Each row is a point on a landscape with many valleys, with its height.
A ball rolls from a point to the lowest of its 2 nearest points, and stops where none of them is lower. Distance is the straight distance between rows; heights are no part of it.
<659>: [ 23 -15  24  16  11   9  11  64   4  17 -15  12   0  -2  10  -7 -18  14
  -2  36]  height 2.75
<479>: [-16  -1 -12  -5  -9 -13 -17 -18  18 -20   4 -30  10  27  11  23  33 -36
 -16   2]  height 6.72
<664>: [-37 -19 -18 -22  -6 -31 -13   3   0 -48  -1   7  26 -22   2   9  11  -1
   2 -25]  height 7.96
<855>: [ -1 -22   5 -20  33  10   0  44   9 -26 -33  17 -11 -20   5  -5  41 -18
 -21  10]  height 6.60
<836>: [  8 -15 -12  -1   1 -42  18  22   4 -25  -1  18   2 -46 -13   5   1  41
  19 -15]  height 7.26
<694>: [ 23  13  19 -35 -11  36  -2   2 -14 -14   0  21  -3   5   3  17 -11 -18
  10 -18]  height 3.85
<573>: [ 25  -5  -1  19   3   6 -15 -16   4  41  -3  -8   1  38 -32   8  32 -22
 -19   6]  height 4.69
<121>: [ 13 -19  -9  12  30 -12   0   2  23  37  -2 -25 -25  13 -20  17  30   2
 -15  20]  height 4.17
<371>: [ -2  22  42  38  13  50   2  30 -20  16  -9   5   5  -4   6   3   4  -3
  -9 -10]  height 2.95
<768>: [  9  -1  15 -43 -37 -12 -51 -17   0  23  28  -4  18  23   3 -27 -22  10
 -28  26]  height 5.32
<763>: [ 21 -13 -21  22 -22 -30  20  29  47  -5  -4 -29   3 -31  18  -5  -3  15
  11   6]  height 6.43
<885>: [-31 -14 -11  -5  18 -36 -19  -8  -6  14  19  -7  21  12  12 -32   5  31
 -16  10]  height 6.16
<636>: [-17  10  -7  43 -17 -28  14  19  -2  20  21 -24  -4  12  -2  10 -29  48
  18  12]  height 5.39
<383>: [  6 -27  28  -9  22 -22 -23  -1 -37 -19  21 -11   0  25  -9  23  14 -19
  -8 -17]  height 2.79
<635>: [  4 -11 -15  22   6  -2   8  34  -3 -23   2   3 -29 -11   3   4  30  -5
  15 -22]  height 2.27
<127>: [-35  25 -11   9 -20 -22 -10   9 -21 -29   3  23  -6   3 -27  -8   8   3
  27 -36]  height 1.57
<133>: [-27  17 -33  48  27  -9  33  -6  14   3   0 -17  15 -27   4   1  15  23
   7  -6]  height 7.46
<161>: [ -9 -14  -2  -8   1 -56 -15 -10 -14   2  37 -22  27  10  29  -6 -30  44
   1   7]  height 6.41
<152>: [ 10   2 -18 -11  -7  24  -6 -23  20  24   7 -24  -2  39  26 -15 -10 -34
  -8  18]  height 3.17
<584>: [-44   2 -33  23  36 -12  13   6  15 -22 -21 -17  35 -12  26 -12  26  -5
  -4 -20]  height 7.19
<402>: [  7  -6 -19  12  11 -43  37  13  20  -8 -16  -5  27 -51  34   3  -7  46
  15   6]  height 6.86
<46>: [ 15   4   1  25 -16  20   8  -5  17   9 -12 -17  21 -22 -16  17 -10  -9
  -4  -8]  height 7.47
<492>: [  2 -13 -12   7  -4   7 -33 -25  -3  -1   6 -27  22  36  22 -24 -12 -52
   2 -11]  height 3.56
<38>: [ 29 -11 -16  19 -42  50   6  14  -9  22   6  -9 -31 -16 -14  10   6  26
  -8   1]  height 4.40
<726>: [ 28  17  -8   2  -6  11  14 -52  18   9  -2 -19  -1  -3  -7  28  11 -36
   5 -17]  height 8.05
<697>: [-18  -1  -7 -18  21 -33  10   3   1   1 -31  16   4  29 -14 -31  10 -28
   0  39]  height 1.06
<840>: [ 28  12  34   9 -16 -30  24 -11   4   7  -7  20   8 -39 -32  17 -33  10
  16  13]  height 4.55
<433>: [ 26   5   4  23   8  32  26  27 -16   0   3   2 -54   5  16 -16  17 -15
  14  -5]  height 1.51
<794>: [-35  24  -3   0   3 -41  26  -1   1 -29 -28  44  21 -20 -14 -32  -5   7
  10  13]  height 7.31
<555>: [ -7  19  -8 -16  19   6  31 -23   8   3 -23  29 -33   4  -9 -18  10 -20
  -1  30]  height 1.96
<19>: [-56  22  35 -13   1 -13 -37  -1   7   3  -1   3  36   8  15   3 -14   8
 -23  22]  height 4.65
<577>: [ -4  -7  25  12 -17  -2   1  33  17   6 -23  15   5 -29  -9 -13 -17  30
  10  32]  height 3.48
<561>: [ 10  -7  31 -22   5   2 -32 -44 -18  13  10  -1  23  20 -24  29   2 -18
 -15  -9]  height 3.49
<585>: [ -7   0 -11 -13   3 -52   2  -3 -25 -19  -5  32  16   0  -1 -31 -23  13
  24   9]  height 7.03
<331>: [ 31  10 -15  -3 -22  10   1 -62   5  28   0  -4 -14 -11 -28   2 -23  -7
  10  13]  height 8.60
<357>: [-13  10  -3 -10 -43  -1 -23  -1 -12 -14  19  18 -13 -26 -22  12  -4  11
   9 -32]  height 2.22
<775>: [  9   3   8  -6 -17  13  18  22  17 -21  -7   3 -21 -42  18  35 -19  -2
  22  -2]  height 6.15
<374>: [-16   5  -9  14  -5  -4 -18 -24  -9  26   4  -4  10   8   1 -23 -27  11
   7   6]  height 5.90
<760>: [ -3 -14  21 -24   9  11 -18   0 -49 -17   6  -7 -12  24  -6  -3  45 -23
   7 -41]  height 3.32
<7>: [-36  13 -26  18  -2  -3 -15  -7 -36 -29   4  24  38 -11  -6 -42  23   3
  11 -45]  height 2.08
<420>: [  8  28  15 -21   5  87   6   4  -6  -7   2   5  -9  13  27  13 -15  10
   2 -11]  height 3.08
<201>: [-12  -9  31 -35 -20 -23 -33  19  13   6   1   5  25  16  11 -10 -16   5
 -16  18]  height 4.99
<424>: [ -4 -31 -21 -20   3  11 -25   3  19 -22  -3 -26   0  -4  30  11   5 -28
 -19 -13]  height 7.02
<151>: [ 18 -16 -23  -9   9  16   3   6   8   0   5  -2 -46   1  -9  20  41  -9
 -16  -6]  height 3.12
<224>: [ 19  -3  22 -14  24  15  26  21   7 -23 -25  43  -3  -7   6 -15  37 -53
 -30  16]  height 6.13
<629>: [-23  18  -9  19  -8  31   0 -51   3  15 -17  -8   6 -23   7 -41 -34   7
   9  14]  height 6.14
<92>: [-32 -13 -13  -1  44  -2  12  21   8 -28 -39  18  17 -27   8 -23  16  -7
  -7  -3]  height 6.96
<846>: [ 11  25  -2  -2 -45  34   7 -35  46  26  -8 -21  24   3 -18  18 -14  16
  -5   3]  height 6.91
<281>: [ -8  16  37  27  48  13  10   6  -8   2 -21  23  27  -4  -1   7  -4  -4
  -2   3]  height 3.57
<150>: [ 34 -12  20  10 -26 -18  44  26   9 -13  -5  21 -10 -52  -9  14 -30   1
  -2   5]  height 5.41
<625>: [ -3 -24  18  -7  -1  10 -21 -28   8  10  35 -47  -3  -3  24  33 -13  11
 -33   3]  height 2.76
<766>: [ 11  25  -1   2 -42  11 -15  20  -7  26  30   0  -6  55   0   9  -7 -11
  -1   3]  height 5.88
<703>: [ 31   7  -5   5 -13  18 -13  16 -16  42   9  12  -2  31 -22 -18  -4  -7
  -4  23]  height 5.38
<686>: [  3 -34 -16 -28  -6 -33  -1  -3   2 -34 -17   7 -12 -33 -18   6   4  -1
   9 -10]  height 7.65
<354>: [-27   5  -7 -14   5  17  -3  22  15 -44  -7 -13  -8 -19  43  18  -5 -18
  15 -25]  height 6.68
<662>: [-23  -3 -15 -21 -48 -38 -38  19   4 -42  12   3  34   5 -10   0  25  -7
 -10 -22]  height 8.19
<595>: [ 19  17  -6 -13 -23  74   4   8  -5  13  20   9 -24  18 -17  -2   2  26
  -8 -21]  height 3.74
<537>: [  7 -11 -15  29 -15  13  11  30  -8  24  15  -9 -39   5  -2 -13 -24  39
  12  12]  height 4.96
<471>: [ -7  43 -12  10 -35  45  22 -37  33  20 -17 -19   3  -8  15  -3 -37  12
   1  27]  height 6.45
<18>: [ 15 -13  10 -13  14  28   4 -38  21  30   9 -26 -17   6  -2  52  -7  17
 -13   9]  height 2.83
<860>: [  9  45  -8  -7  -4   6  39   0  33   4  -8  16 -16   5 -22  14  31 -12
  -7  16]  height 3.05
<329>: [  8   4  31  12  48 -17  41  -1   6   3 -11   9  -5 -16   5  10 -26   8
   4  27]  height 2.68
<119>: [ 20  -8 -11  15  -1  -5   5  10  32  28 -19 -24   7  23  21 -33 -20 -15
  -7  34]  height 2.58
<394>: [-22  24  -5   8  14  -6  22  16 -41 -42  -7  14 -17   2  11 -18  36  -3
  28 -31]  height 2.21
<749>: [-11  27 -14  -2 -37 -21 -22  15   0  -5  25  -6 -11  54   4  21  31 -32
  -9  -7]  height 6.31
<529>: [ 12  -3   8  35  22  25   1 -25 -53  10  20   5   8  -8 -10 -25 -21  21
  18 -26]  height 1.14
<466>: [  7 -14 -25  28 -10 -46  24  23  33  29   2 -32  -5   1   0  -4  11  52
  18  19]  height 5.93
<222>: [ 24  -3  15   1 -16  31 -19 -18 -23   6  15  -8 -18  17 -14  19  46 -22
   3 -53]  height 3.90
<452>: [  2 -10 -12   3  26 -19  13  41  18  13 -16   5 -13   9   9 -32   1 -11
  -4  23]  height 1.89
<856>: [ -1 -32 -13 -30  20 -50  -7   3 -40 -10   9  14  12  -5  15  -9 -32  44
   6  11]  height 6.73
<9>: [ 12   0 -12  28  -9  -9 -17 -20 -24  13  -1  -8  19  36 -16 -12  28 -45
   7 -23]  height 4.02
<707>: [ -1 -35  -2   1  20 -14 -21 -33 -16 -12  38 -35 -27  -4  -1  18   3   6
  -9 -24]  height 2.14
<130>: [  3  25  24  25  23  50  16  -9 -28  14  -1   5 -31  21   7  -3   3 -19
  14  -4]  height 2.24
<516>: [ -9 -27  -1   5  26   9 -22 -20 -42   1  42  -3   6  -4   7   4 -25  35
  -8 -28]  height 1.59
<784>: [ 58 -15   9 -42 -17  16  -5  -9  10 -22 -12  22   6   4 -12   2  -5 -41
  -4 -12]  height 4.64
<711>: [ -8 -10  19 -15  27   0   3   7   9  18  10 -12 -14   9  13  31 -32  10
   2  28]  height 1.53
<334>: [-39  24  41   2  21  -2 -10  -9 -10   9 -12  16  41 -12 -16  13 -30  18
   7   3]  height 4.20
<455>: [ 27 -11  19 -61  23   6   5   2   0 -14 -25  36  -8  12 -15   0  11 -42
 -15  22]  height 5.47
<252>: [-43   5 -21 -19 -10 -14 -20 -23   9  -4  13   6 -27 -12 -11   0  11  25
  -2   0]  height 2.87

For each start below, name the point where the ball stops.
<768> | <433>
<402> | <420>
<9> | <697>
<726> | <374>
<794> | <420>
<584> | <420>
